The views of a scene show one set of named points, each view turned or mirrored, shifted and resized as a whole, with a little noise and some points left out.
(in the rows, 128 means zero)

Scene 1
View 1
Sovi: [142  93 136 113  88 149 110 144 138 130 145 128 141 131 136 120 123 101
 133 120 133 118 134 131 125 145 121  96]
gafa: [140 118 125 150 135 131 115 172 127 139 152 145 142 124 126 135 143 128
 140 132 154 134 134 135 123 146 121 118]
Fimu: [149 108 144 128 120 131 136 129 142 127 146 140 130 140 129 144 100  98
 125 145 136 116 101 111 120 154 133  96]
Kaz: [128 111 117 137 113 141 125 146 135 124 136 140 134 131 126 136 124 114
 129 118 139 136 126 130 110 144 129 116]
Podu: [137 126 119 146  95 155 116 140 144 134 142 131 136 142 150 127 110 113
 120 121 149 138 144 133 128 161 127 107]
Kizep: [158 125 149 135 145 137  86 151 124 124 138 141 151 139 126 134 119 129
 143 145 143 125 152 119 154 136 122 136]
Puvab: [125 119 127 134 102 145 102 124 138 109 129 143 154 138 128 140 113 116
 113 124 128 126 133 113 122 138 122 126]
Tila: [145 123 140 156 145 113 116 169 132 138 148 145 131 129 121 147 131 132
 118 149 132 129 120 125 132 142 143 129]
vev: [142 103 128 125 126 136 125 142 130 120 127 135 118 136 116 134 109 109
 139 125 129 135 122 128 120 140 143 119]
nel: [141 130 114 152 158 135 119 154 121 121 120 142 113 140 113 138 110 132
 147 125 143 156 139 135 128 137 149 146]
kaleb: [162 102 150 118 124 132 105 169 135 142 140 121 132 132 143 127 125 115
 133 136 134 118 143 129 142 150 137 112]
gurik: [117 116 103 134 146 133 140 129 127  97 109 152 130 134 107 154 108 114
 134 115 136 143 107 112  92 137 136 141]
Dop: [143 121 133 136 122 143 106 135 133 119 136 142 145 140 129 136 112 117
 132 134 141 129 135 118 131 144 124 122]
lage: [151 133 141 149 131 130  98 153 138 131 129 131 130 145 139 141 109 131
 109 142 128 134 147 122 149 146 149 139]
dovam: [120 116 114 133 121 135 123 143 138 110 116 138 142 132 132 148 120 118
 111 115 132 132 126 114 104 146 134 134]
rad: [152 128 138 137 137 135 104 151 137 126 123 129 134 144 143 141 107 125
 119 137 136 132 147 117 143 151 142 136]
sab: [143 106 140 124 137 115 121 159 138 121 116 127 123 134 130 150 116 118
 106 133 111 122 121 112 123 143 159 136]
torar: [127 117 124 124 120 146 115 113 134  97 117 147 145 142 118 145 100 109
 128 123 131 130 122 107 115 137 125 131]
kag: [119 135 102 158 133 136 137 132 136 110 115 146 116 144 120 150  98 123
 115 117 135 156 119 122 106 147 153 141]
fudiz: [135  94 134 116 146 121 124 158 124 115 139 149 155 117 111 148 143 113
 144 132 141 113 107 111 104 135 114 119]
View 2
torar: [143 145  86 122 131 118 130 147 141 113  85 128 139 108 155 148 141 135
 142 130 116 137 113 140 152 127 108 159]
kaleb: [121 148 122 159 143 117 128 107 135 100  94 139 107 129 119 127 112 187
 116 116 128 131 133 131 114  93 108 134]
Dop: [138 140 104 146 134 120 130 125 139 108  86 129 124 113 149 136 133 161
 133 138 124 130 119 148 137  99 113 148]
lage: [123 144 127 155 136 118 153 108 155 110 100 126 126  88 130 111 138 177
 147 121 117 140 110 142 121  97 119 123]
nel: [161 149 135 140 111 129 127 113 136 114  99 116 153  97 137 100 146 131
 131 120 130 141 127 136 137  92 155 131]
gafa: [141 136 125 168 116 128 123 116 113 110 101 133 118 121 159 119 121 164
 128 144 149 137 147 139 120  77 131 146]
Puvab: [132 133  84 137 129 110 135 131 144 105  96 137 132 101 162 151 135 157
 147 142 125 140 116 144 141 114  96 153]
rad: [128 149 127 146 131 116 144 114 150 111  93 124 121  97 134 114 128 169
 141 116 115 133 111 148 128  98 118 134]
Fimu: [130 149  88 143 172 135 137 131 123 134  65 137 110 126 144 136 132 156
 129 137 111 127 139 128 113 126 115 153]
Kizep: [129 145 135 167 124 123 134 134 144  93  92 115 121 120 127 125 132 181
 124 133 131 135 103 159 151  82 123 141]
dovam: [134 142  97 127 115 112 135 129 129 120 105 138 134  97 168 131 124 136
 156 123 126 145 132 129 127 119 108 152]
Podu: [150 132  91 137 137 107 124  84 147 111  84 145 118 100 168 132 120 165
 136 137 117 115 132 152 114  89 102 144]
vev: [144 147 101 134 140 124 124 119 133 113  89 134 136 118 133 131 135 144
 124 120 122 137 136 121 127 117 123 140]
kag: [158 143 100 120 122 124 140 114 137 137  94 128 154  75 168 110 149 114
 159 127 117 141 132 129 124 119 137 140]
View 3
Podu: [117 124  99  87 153  96 103  94  97 142 134 130 110 107 100 140 106 115
 119 109 131  99 135 140 129 123 127 132]
nel: [142 103 144 115 171 123 117 118 130 114 136 130 116  90 131 137 121 144
 123 105 129 158 127 134 117 123 131 133]
rad: [100 110 119 114 141 107 109 114 108 138 137 132 115  95 117 132 128 140
 106 128 134 138 125 134 123 131 123 145]
gurik: [151 112 140 126 166 125 149 141 124 150 129 145 144 127 126 148 124 134
 127  82 132 139 135 148 128 130 124  99]
gafa: [123  92 137  96 162 119 100  96 112 122 118 124 122 113 151 137 115 120
 119 105 147 107 143 126 129 142 118 148]
vev: [127 102 111 106 151 123 130 107 116 135 127 134 139 112 116 124 122 132
 128 110 143 133 119 140 141 122 127 119]
sab: [100 104 120 137 136 120 142 111 120 152 119 137 139 103 119 113 132 132
 108 110 141 144 123 113 141 131 117 129]
Fimu: [120 108 102 104 136 115 141 119 101 147 113 138 155 115 118 135 118 105
 128 133 142 108 111 149 158 125 107 132]
Kizep: [ 96  87 121  98 146 110  85 114 105 120 135 127 121 111 143 138 141 151
 116 137 146 139 123 148 122 143 117 148]
torar: [123 113 109 110 151 107 126 134 108 154 137 145 142 135 112 146 135 141
 129 103 134 132 125 163 133 133 119 100]
dovam: [119 117 124 121 153 111 129 119 113 161 129 141 129 125 116 138 123 130
 113  85 135 120 142 132 127 135 123 111]
Sovi: [108 100  83  80 142 116 106  81  97 143 124 128 136 132 109 119 119 124
 130 108 158  96 129 144 148 130 128 120]
fudiz: [122  80 134 110 149 138 129 121 110 143 111 131 155 146 159 134 134 129
 122 102 165 109 139 140 142 151 114 124]
Kaz: [129 107 117 101 159 114 119 101 111 142 124 134 130 122 121 134 114 121
 126  92 141 110 136 135 136 131 123 119]
kaleb: [ 96  91 102  98 134 126 107  86 103 131 123 120 128 103 124 111 123 131
 112 130 159 117 124 126 139 133 129 150]
Dop: [112 105 112  98 150 105 104 114 104 137 131 134 128 118 123 142 127 133
 123 118 138 122 126 150 132 134 117 129]
Tila: [108  93 140 121 151 109 114 106 122 126 110 133 130  98 151 132 123 117
 116 117 134 132 126 112 140 139  99 153]
lage: [ 91 109 118 120 141  97 104 107 113 136 132 134 112  88 116 128 130 138
 106 127 126 145 122 122 126 130 114 148]
View 4
gafa: [140 121 118 148 179 133 121  74 139  98 152 180 105 134 168 112 117 147
 118 105 132 121 113 133  79 119 139  95]
fudiz: [ 87 152 142 145 164 154 120  99 142 103 177 158 137 152 158 145 101 155
 151 139 172 103 141 138  63 152 142 129]
sab: [118 174 131 129 169 121 104 103  92 129 129 129 131 127 131 150  94 171
 150 143  92 149 127 168 122 143 126 147]
Kizep: [131 166 113 175 139 149 146 114 109 106 130 137 119 164 134 129 156 149
 124  95 113 120  91 131  85  93 126  87]
Tila: [122 138 116 126 186 129 124  78 113  98 150 152 102 133 157 122 124 172
 147  96  87 117 122 143 106 112 127 135]
lage: [145 167 104 146 150 115 128  94  81 118 106 139 119 125 125 129 132 166
 124 104  72 145 104 156 121 100 116 107]
Puvab: [114 177  82 138 131 140 141  94  98 133 116 188 150 112  94 135 109 152
 122 152 142 120 132 147  84 129 124  91]
torar: [125 179 104 122 127 145 148 117 112 147 120 165 166 119  82 148 100 148
 126 157 164  98 123 140  95 135 130 119]
nel: [187 134 131 118 182 136 125  98 133 136 121 131 120 128 108 122 107 130
 138  98 123 119  68 114 120 114 142 135]
vev: [139 156 127 128 169 139 129 125 126 144 122 159 132 136 125 136  98 151
 113 160 124 115 107 154 112 137 144 126]
gurik: [146 152 132  90 161 138 125  93 135 146 140 148 163 105  86 147  70 138
 155 143 183  96 118 119 105 155 140 160]
Sovi: [112 159 106 166 155 143 131 123 124 132 122 210 124 140 153 127 105 155
  75 189 130 131 130 179  80 141 146  71]
rad: [150 166 116 151 139 113 130 101  93 122 110 137 132 129 128 136 128 159
 114 108 100 137 102 153 115 107 120 103]
Fimu: [104 157 123 114 150 116 153 130 123 127 135 177 142 129 155 144 111 189
  90 163 121  75 151 180 116 131 134 136]
Kaz: [138 142 111 127 168 133 123  91 130 130 130 192 130 114 132 126  90 146
 109 154 145 119 123 148  92 141 142 105]
dovam: [134 161 111 123 149 122 113  77 108 133 127 168 152  99 106 140  81 147
 136 145 154 133 132 144  96 151 128 118]
kaleb: [125 158 131 177 162 125 119 121 114 115 127 157 108 160 177 131 126 164
  93 140  92 147 113 177  99 123 137  88]
kag: [174 143 107  79 167 113 126  78 115 149 110 162 149  78  81 131  77 146
 136 128 138 110 109 129 132 134 129 149]

Which points are out of place in each view (at most two, in the order of its rows)? Write - if all are in place.
view 1 -> vev, lage
view 2 -> -
view 3 -> -
view 4 -> -

Scene 2
View 1
dusa: [ 97 126  83 148 139 156 134 112 131 115  99 100 138 145 157 130  97 123
  96  85 144 104 132 103 125 151 131 126]
nifus: [110 138  69 153 136 140 149 124 126 134 114 117 113 155 154 116 120 120
 114  94 149 148 133 109 135 151 136 113]
nosi: [108 145  90 150 129 127 129 141 122 132 130 126  98 162 123 142 110 121
 114 100 172 148 152  96 134 159 123 141]
somu: [102 149  95 149 134 138 134 116 121 112 124 138 116 156 131 146  96 121
 118  89 156 125 136 100 131 172 117 140]
Fod: [ 97 129  90 149 122 134 141 112 117 110 112 108 119 157 180 132 137 108
 100  84 163 112 138  89 130 154 113 138]
peg: [ 99 128  82 128 127 147 117 146 119 137  98  63 136 135 144 137  93 126
  94  98 160 120 154 100 125 120 158 115]
Tirut: [123 140  81 134 118 133 154 146 140 132  92  95 116 136 144 142 112 126
 119  92 168 143 147 116 146 137 142 123]
tepa: [138 150  69 145 127 133 149 160 121 148 121 106  85 142 121 126 126 123
 130 103 154 184 154 124 147 132 153 112]
dubez: [102 152  95 125 110 114 159 121 136 138  92 130 130 149 147 145  96 126
 131  99 193 140 135 109 149 142 140 124]
gova: [ 83 142  90 131 125 128 139 105 125 115 100 120 149 154 177 143  98 121
 109  85 173 109 127  89 133 156 127 124]
peb: [ 94 139  66 160 149 151 154  87 119 125 116 137 131 164 174 100 110 116
 114  90 131 135 111 109 127 163 133 100]
voru: [ 97 127 111 126 103 127 137 127 134 145  81  88 126 145 132 145  91 123
 102 108 201 112 155 102 134 115 141 142]
sapeg: [ 99 156  90 141 125 128 147 103 109 119 125 145 118 156 147 136 106 114
 130  95 161 137 130 103 136 159 127 125]
kig: [114 141  71 126 133 136 142 155 151 132  85  90 144 133 153 147  88 139
 112  82 164 136 138 108 145 146 149 113]
nabi: [100 114  95 142 115 137 164 112 156 178  63  95 124 153 125 105  85 131
 102 118 195 134 140 123 134 105 157 120]
veves: [105 142 108 177 137 146 145  87 120 123 139 169  82 175  97 124 101 113
 119 105 152 130 136 111 124 175 100 158]
sako: [122 125  63 154 145 160 153 129 149 126  88  92 127 138 154 117 108 130
 103  81 131 130 130 121 135 148 140 111]
bar: [101 153  82 136 120 115 161 115 131 124 104 139 130 158 174 137 116 118
 127  87 178 142 125 100 147 162 126 119]
bez: [ 98 119 111 139 103 130 160 104 144 165  71 103 117 154 125 119  91 122
 105 118 204 120 145 117 134 108 143 137]
sav: [121 133  81 144 118 133 154 136 131 130  99 100 107 146 158 131 134 116
 113  91 166 140 145 109 143 137 131 127]
rutog: [119 138  83 124 110 131 145 148 121 139  91  72 118 130 152 138 121 119
 116  99 173 143 155 114 143 110 157 115]
gotan: [103 123 105 147 116 146 162  91 141 140  79 112 119 148 132 120  97 119
 108 103 174 109 134 121 133 126 132 136]
dumef: [116 136  93 143 118 133 158 123 146 121  91 114 118 145 148 143 113 123
 116  87 174 122 139 110 144 149 122 140]
View 2
gova: [134 105 119 125 131 134 130 147 125 113 139 135 130 115 100 146 131 111
 123 145 124 139 106 155 108 129 138 124]
dumef: [130 111 146 114 136 135 130 136 129 121 124 145 137 107 116 149 134 109
 136 128 110 137 103 152 104 117 112 125]
nabi: [144 133 140 130 129 118 114 141 153  90 124 182 144 112 151 141 155 106
 126 113 101 146 106 140 130 110 123 117]
somu: [126 104 128 118 121 134 147 128 119 136 138 134 136 135 112 146 119 119
 123 132 110 123 109 153 103 114 113 136]
gotan: [142 122 139 128 129 120 121 123 135 111 132 164 140 112 124 152 139 115
 129 125  96 141 104 133 109 117 126 119]
kig: [133 108 150 127 139 143 128 161 134 122 111 150 124 113 120 133 141 103
 118 120 137 142 108 158 133 118 111 124]
tepa: [120 128 146  98 120 139 129 140 152 131 105 150 131 129 155 132 119 111
 133 109 122 127 136 153 120 120  69 129]
sav: [125 119 144 105 134 135 119 140 140 120 113 140 136 105 128 145 127 106
 136 121 116 133 124 150 106 129 107 122]
nosi: [117 111 134 104 117 133 145 135 130 123 126 135 144 136 133 141 120 108
 132 121 110 117 120 161 109 111 106 140]
dubez: [133 118 129 115 126 139 133 145 139 104 129 154 132 120 123 139 133 111
 142 145 117 148  98 160 115 110 105 126]
bar: [129 113 116 106 128 144 130 150 140 117 137 138 132 115 113 149 133 118
 136 145 123 140 105 164  98 126 105 123]
rutog: [130 127 154 110 133 131 116 146 143 106  97 151 126 108 135 128 121  96
 138 125 128 145 129 145 131 127 109 120]
peb: [138 115 101 123 125 134 118 142 146 141 151 140 129 125 117 157 135 134
 101 124 123 125 125 142  93 145 110 114]
sapeg: [128 114 114 113 118 136 137 132 133 126 140 138 130 133 117 144 117 123
 131 143 116 132 113 152 101 123 104 128]
Tirut: [128 117 152 112 134 139 126 144 137 120 108 150 130 110 129 137 130 105
 134 122 122 140 114 152 120 119 100 125]
Fod: [124 108 128 107 133 129 123 135 127 121 129 122 140 106 107 155 121 107
 129 131 113 125 125 149  91 137 134 124]
sako: [136 112 148 125 140 136 117 143 137 143 119 146 130 105 122 149 140 115
 107 105 123 131 121 140 111 134 108 116]
nifus: [129 118 125 111 126 135 124 143 144 132 128 141 134 122 131 148 131 118
 117 116 121 126 126 150 105 133 102 122]
peg: [133 115 151 130 132 123 122 148 130 111 104 147 127 120 128 126 123  93
 113 115 131 134 131 142 143 126 139 125]
View 3
somu: [137 124 123 138 124 121 121 150 117 127 119 151 127 135 110 110 139 128
 123 134 119 122 120 129 142 138 150 142]
bar: [145  99 135 123 135 133 119 129 105 128 124 149 109 145 115 114 134 137
 120 134 132 129 134 113 122 132 154 153]
sako: [136 105 132 115  98 120 116 135 130 109 125 122 117 144  92 117 124 139
 134 143 125 129 138 111 140 101 132 125]
nosi: [138 137 131 141 122 119 126 150 106 129 131 135 120 121 108 100 139 134
 129 129 123 113 130 134 119 130 149 144]
peg: [143 134 124 141 113 104 115 135 117 116 127  92 105 121 111 121 126 150
 128 141 124 142 126 100 131 118 115 127]
Fod: [142  95 137 139 126 119 113 139  96 124 141 145 116 127 109 111 149 132
 126 137 126 132 120 105 141 132 144 119]
nifus: [144 109 130 128 109 121 120 134 112 112 137 132 123 135  99 111 132 137
 125 132 131 123 142 122 127 112 148 142]
gova: [146 105 129 138 136 123 112 129 106 126 118 141 116 144 116 123 136 138
 124 140 124 142 116  93 144 139 140 142]
veves: [124 125 115 152 111 125 111 159 115 119 125 165 148 129 114  97 144 105
 134 131 108 101 134 147 144 141 179 146]
gotan: [119 107 119 139 113 127  95 133 119 112 118 122 110 132 131 113 124 119
 142 147 110 129 144 104 136 127 153 131]
sav: [135 104 136 124 117 123 117 137 110 121 140 125 100 124 112 107 135 138
 127 138 127 125 142 118 118 117 141 125]
rutog: [137 116 128 125 119 116 116 133 115 119 138  96  86 117 122 117 125 147
 119 139 129 135 144 114 107 116 126 129]
dumef: [127 108 133 123 125 129 113 142 117 128 120 136 102 133 118 109 130 131
 134 143 119 125 133 113 128 128 144 129]
sapeg: [144 110 118 137 128 124 117 139 111 121 126 149 123 136 117 115 137 131
 112 130 126 127 132 128 131 138 157 155]
voru: [124 131 126 147 129 121 103 133 108 128 116 102  92 118 139 113 125 133
 141 146 113 133 133  96 120 136 135 132]
kig: [138 127 138 112 118 123 126 136 129 127 110 112  99 144 102 119 117 153
 133 143 128 134 129 105 124 111 119 138]
dubez: [135 116 127 127 136 133 114 131 114 129 114 129  99 137 130 115 123 136
 125 138 124 129 139 114 112 136 150 157]
Tirut: [133 116 133 118 119 124 121 139 122 124 125 116  94 128 114 111 125 142
 126 139 126 128 140 120 114 117 133 133]
tepa: [139 127 127 119 105 120 130 144 121 115 144 112 104 117 104 103 126 143
 116 127 134 112 159 151  97 106 145 146]
dusa: [139 110 126 136 111 114 111 137 119 115 121 130 123 141 103 121 133 134
 131 143 120 137 120 101 154 123 133 125]
bez: [117 121 122 147 118 129  92 124 109 115 117 103 100 124 143 108 118 122
 151 147 110 126 154  96 117 129 153 140]
nabi: [122 124 124 139 108 129  94 117 114 107 115  90 104 131 133 110 108 129
 156 146 114 125 162  92 115 115 150 146]
View 4
gova: [142 138 134 131 153 157 125 131 134 121 126 153 106 131 120 153 143 164
 110 133 130 139 127 134 144  98 122 116]
nosi: [126 117 118 131 140 139 108 132 101 137 108 131  96 101 168 173 124 149
 120 135 148 155 146 144 139 127 113 119]
dubez: [131 119 133 140 131 166 117 137 136 124 121 144  99 104 148 153 140 134
 124 140 145 139  97 132 142 122 109 115]
peg: [146 106 149 133 144 154 137 131  95 118 140 127 101 148 136 142 127 124
 129 104 120 153 135 158 138 127 139 146]
veves: [111 138  79 114 116 118 104 155 108 142  86 137 118  65 157 171 133 171
 111 143 148 151 155 170 126  97 110  99]
sapeg: [123 146 116 142 139 148 114 145 122 147 114 146  90 105 147 153 142 156
 115 140 146 145 132 145 137 102 112 103]
sav: [109 117 111 129 152 151 120 136 105 131 146 134  99 119 153 152 133 136
 128 139 136 135 126 132 141 135 142 122]
bar: [124 142 119 138 154 160 113 135 136 135 131 151  95 110 145 156 141 157
 124 145 144 135 115 118 147 112 112 104]
voru: [134  87 143 122 124 161 131 132 120  96 113 133 115 125 130 155 142 128
 118 132 141 150 105 154 137 133 138 139]
dumef: [121 113 114 127 140 153 121 134 119 123 137 145 112 105 140 160 130 142
 116 146 129 124 119 136 137 122 129 121]
somu: [134 133 114 134 136 138 115 137 113 142 111 144 104  97 145 168 126 161
 104 140 133 140 148 152 134 102 109 112]
tepa: [107 117 113 147 138 147 113 145  86 154 143 118  79 101 192 146 119 110
 150 124 145 151 129 141 137 149 120 121]
rutog: [120 101 139 141 143 165 130 134 103 122 147 127  88 138 150 138 135 110
 136 125 139 146 109 141 141 146 146 137]
Tirut: [123 108 124 138 140 158 124 133 108 132 148 135  98 114 155 151 125 121
 130 133 129 131 116 138 139 136 127 128]
Fod: [114 133 112 121 164 144 121 133 113 126 131 146 105 133 129 161 142 171
 109 144 137 139 147 133 143 111 149 115]
bez: [119  95 122 108 114 157 128 148 128  91 114 127 129 108 134 139 152 127
 142 126 144 152  89 156 136 131 135 129]
nifus: [117 140 107 130 152 142 117 144 107 141 143 133 100 112 158 145 131 147
 142 119 132 143 138 137 141 116 122 114]
gotan: [117 113 105 109 120 148 128 152 125 106 128 136 133 103 127 138 145 140
 134 129 129 136 106 159 133 114 135 121]
dusa: [139 133 118 123 148 142 132 138 111 125 142 144 119 127 123 147 129 156
 118 118 110 133 144 154 136  99 132 126]
kig: [150 112 140 142 147 163 129 126 115 126 157 141 103 122 147 150 114 124
 131 117 111 126 116 132 143 126 112 134]
peb: [121 174  98 128 156 139 120 155 122 144 144 142 109 114 140 129 142 170
 144 112 124 142 141 140 143  85 116  99]
sako: [129 130 106 126 151 144 130 141 102 133 170 136 117 116 145 137 117 137
 143 111 101 123 135 142 139 113 128 127]
View 5
peb: [ 83 133 159 137 152 143 153 120 115 100 115 110 147 112  53 125 131 110
 158 113 154 120  97 153 140  85 125 130]
sako: [ 84 145 136 131 150 132 157 123 123 102 119 122 178 114  92 128 126 100
 151 118 143 109 114 108 127 109 132 120]
Tirut: [103 161 128 134 146 112 143 132 114 118 106 115 153 115 110 130 102  99
 137 118 146 120  99 103 128 119 130  98]
dusa: [ 74 145 148 129 152 134 160 127 105 102 115 109 155 118 101 120 134 111
 141 126 120 127 122 130 133 100 135 116]
nosi: [111 179 136 133 146 120 137 153 115 121 115  93 115 137 102 127 113 125
 138 106 148 115 108 123 136  96 139 103]
somu: [ 91 168 140 129 143 131 147 143 115 113 119  84 121 120  95 125 124 135
 139 118 128 116 100 147 134  97 138 105]
nifus: [100 152 145 137 151 126 144 132 118 113 113 113 144 121  80 127 117 106
 149 107 159 115 103 124 134  97 130 118]
Fod: [ 81 149 152 140 164 117 144 130 103 121  91 105 132 119  98 125 131 110
 142 109 138 135 134 153 126 101 137  98]
rutog: [104 156 138 141 146 100 135 130  95 126 106 131 152 116 122 120  92  81
 127 119 150 132 104  91 132 119 130 106]
nabi: [142 144 136 149 144 138 171 113 113  90 105 138 141 139 127 146 112  75
 124 134 136 141  88  96 150 107 122 119]
gotan: [115 143 140 149 148 137 164 115 119  98 108 118 136 119 124 140 128  97
 121 130 124 134  97 137 138 114 129 117]
bar: [ 97 152 141 132 154 120 146 125 108 116  87  96 130 113  75 134 108 108
 148 117 146 133  85 142 132 101 121  83]
sav: [102 154 136 143 155 110 140 131 116 122 100 117 146 117 105 131 111  97
 139 108 155 123 114 119 125 114 132 101]
voru: [116 159 137 140 146 120 156 129  93 110 100 118 126 134 145 130 109  94
 113 134 116 148 105 108 142 113 131  97]
dumef: [100 157 129 137 151 122 152 127 122 112  98 103 142 114 111 137 118 108
 134 121 133 126 103 131 124 117 131  91]
tepa: [124 170 131 142 138 107 125 148 126 129 127 119 143 122  94 126  90 102
 140  97 182  98  89  93 132 112 134 121]
dubez: [113 159 133 134 142 119 150 126 104 113  95 100 125 116  99 136  97 103
 131 129 136 137  70 125 139 109 121  85]
veves: [122 169 142 146 141 145 147 145 144 108 130  78  96 129  97 138 143 145
 131 105 140 102  98 176 138  96 144 130]
sapeg: [ 96 158 148 136 143 124 140 135 108 118 111  91 118 112  81 124 113 122
 139 116 143 125  84 153 138  98 130 108]
gova: [ 76 148 151 126 154 127 156 124  89 108  93  98 134 117  91 123 121 110
 140 130 119 146 104 143 137  94 126  90]
bez: [142 147 137 155 146 134 166 116 114  97 101 129 123 135 140 147 117  83
 112 132 128 144  91 119 147 114 128 114]

Which points are out of place in each view (at most two, in the order of its rows)? Write - if all are in place.
view 1 -> -
view 2 -> sako
view 3 -> kig
view 4 -> rutog, gotan
view 5 -> bez
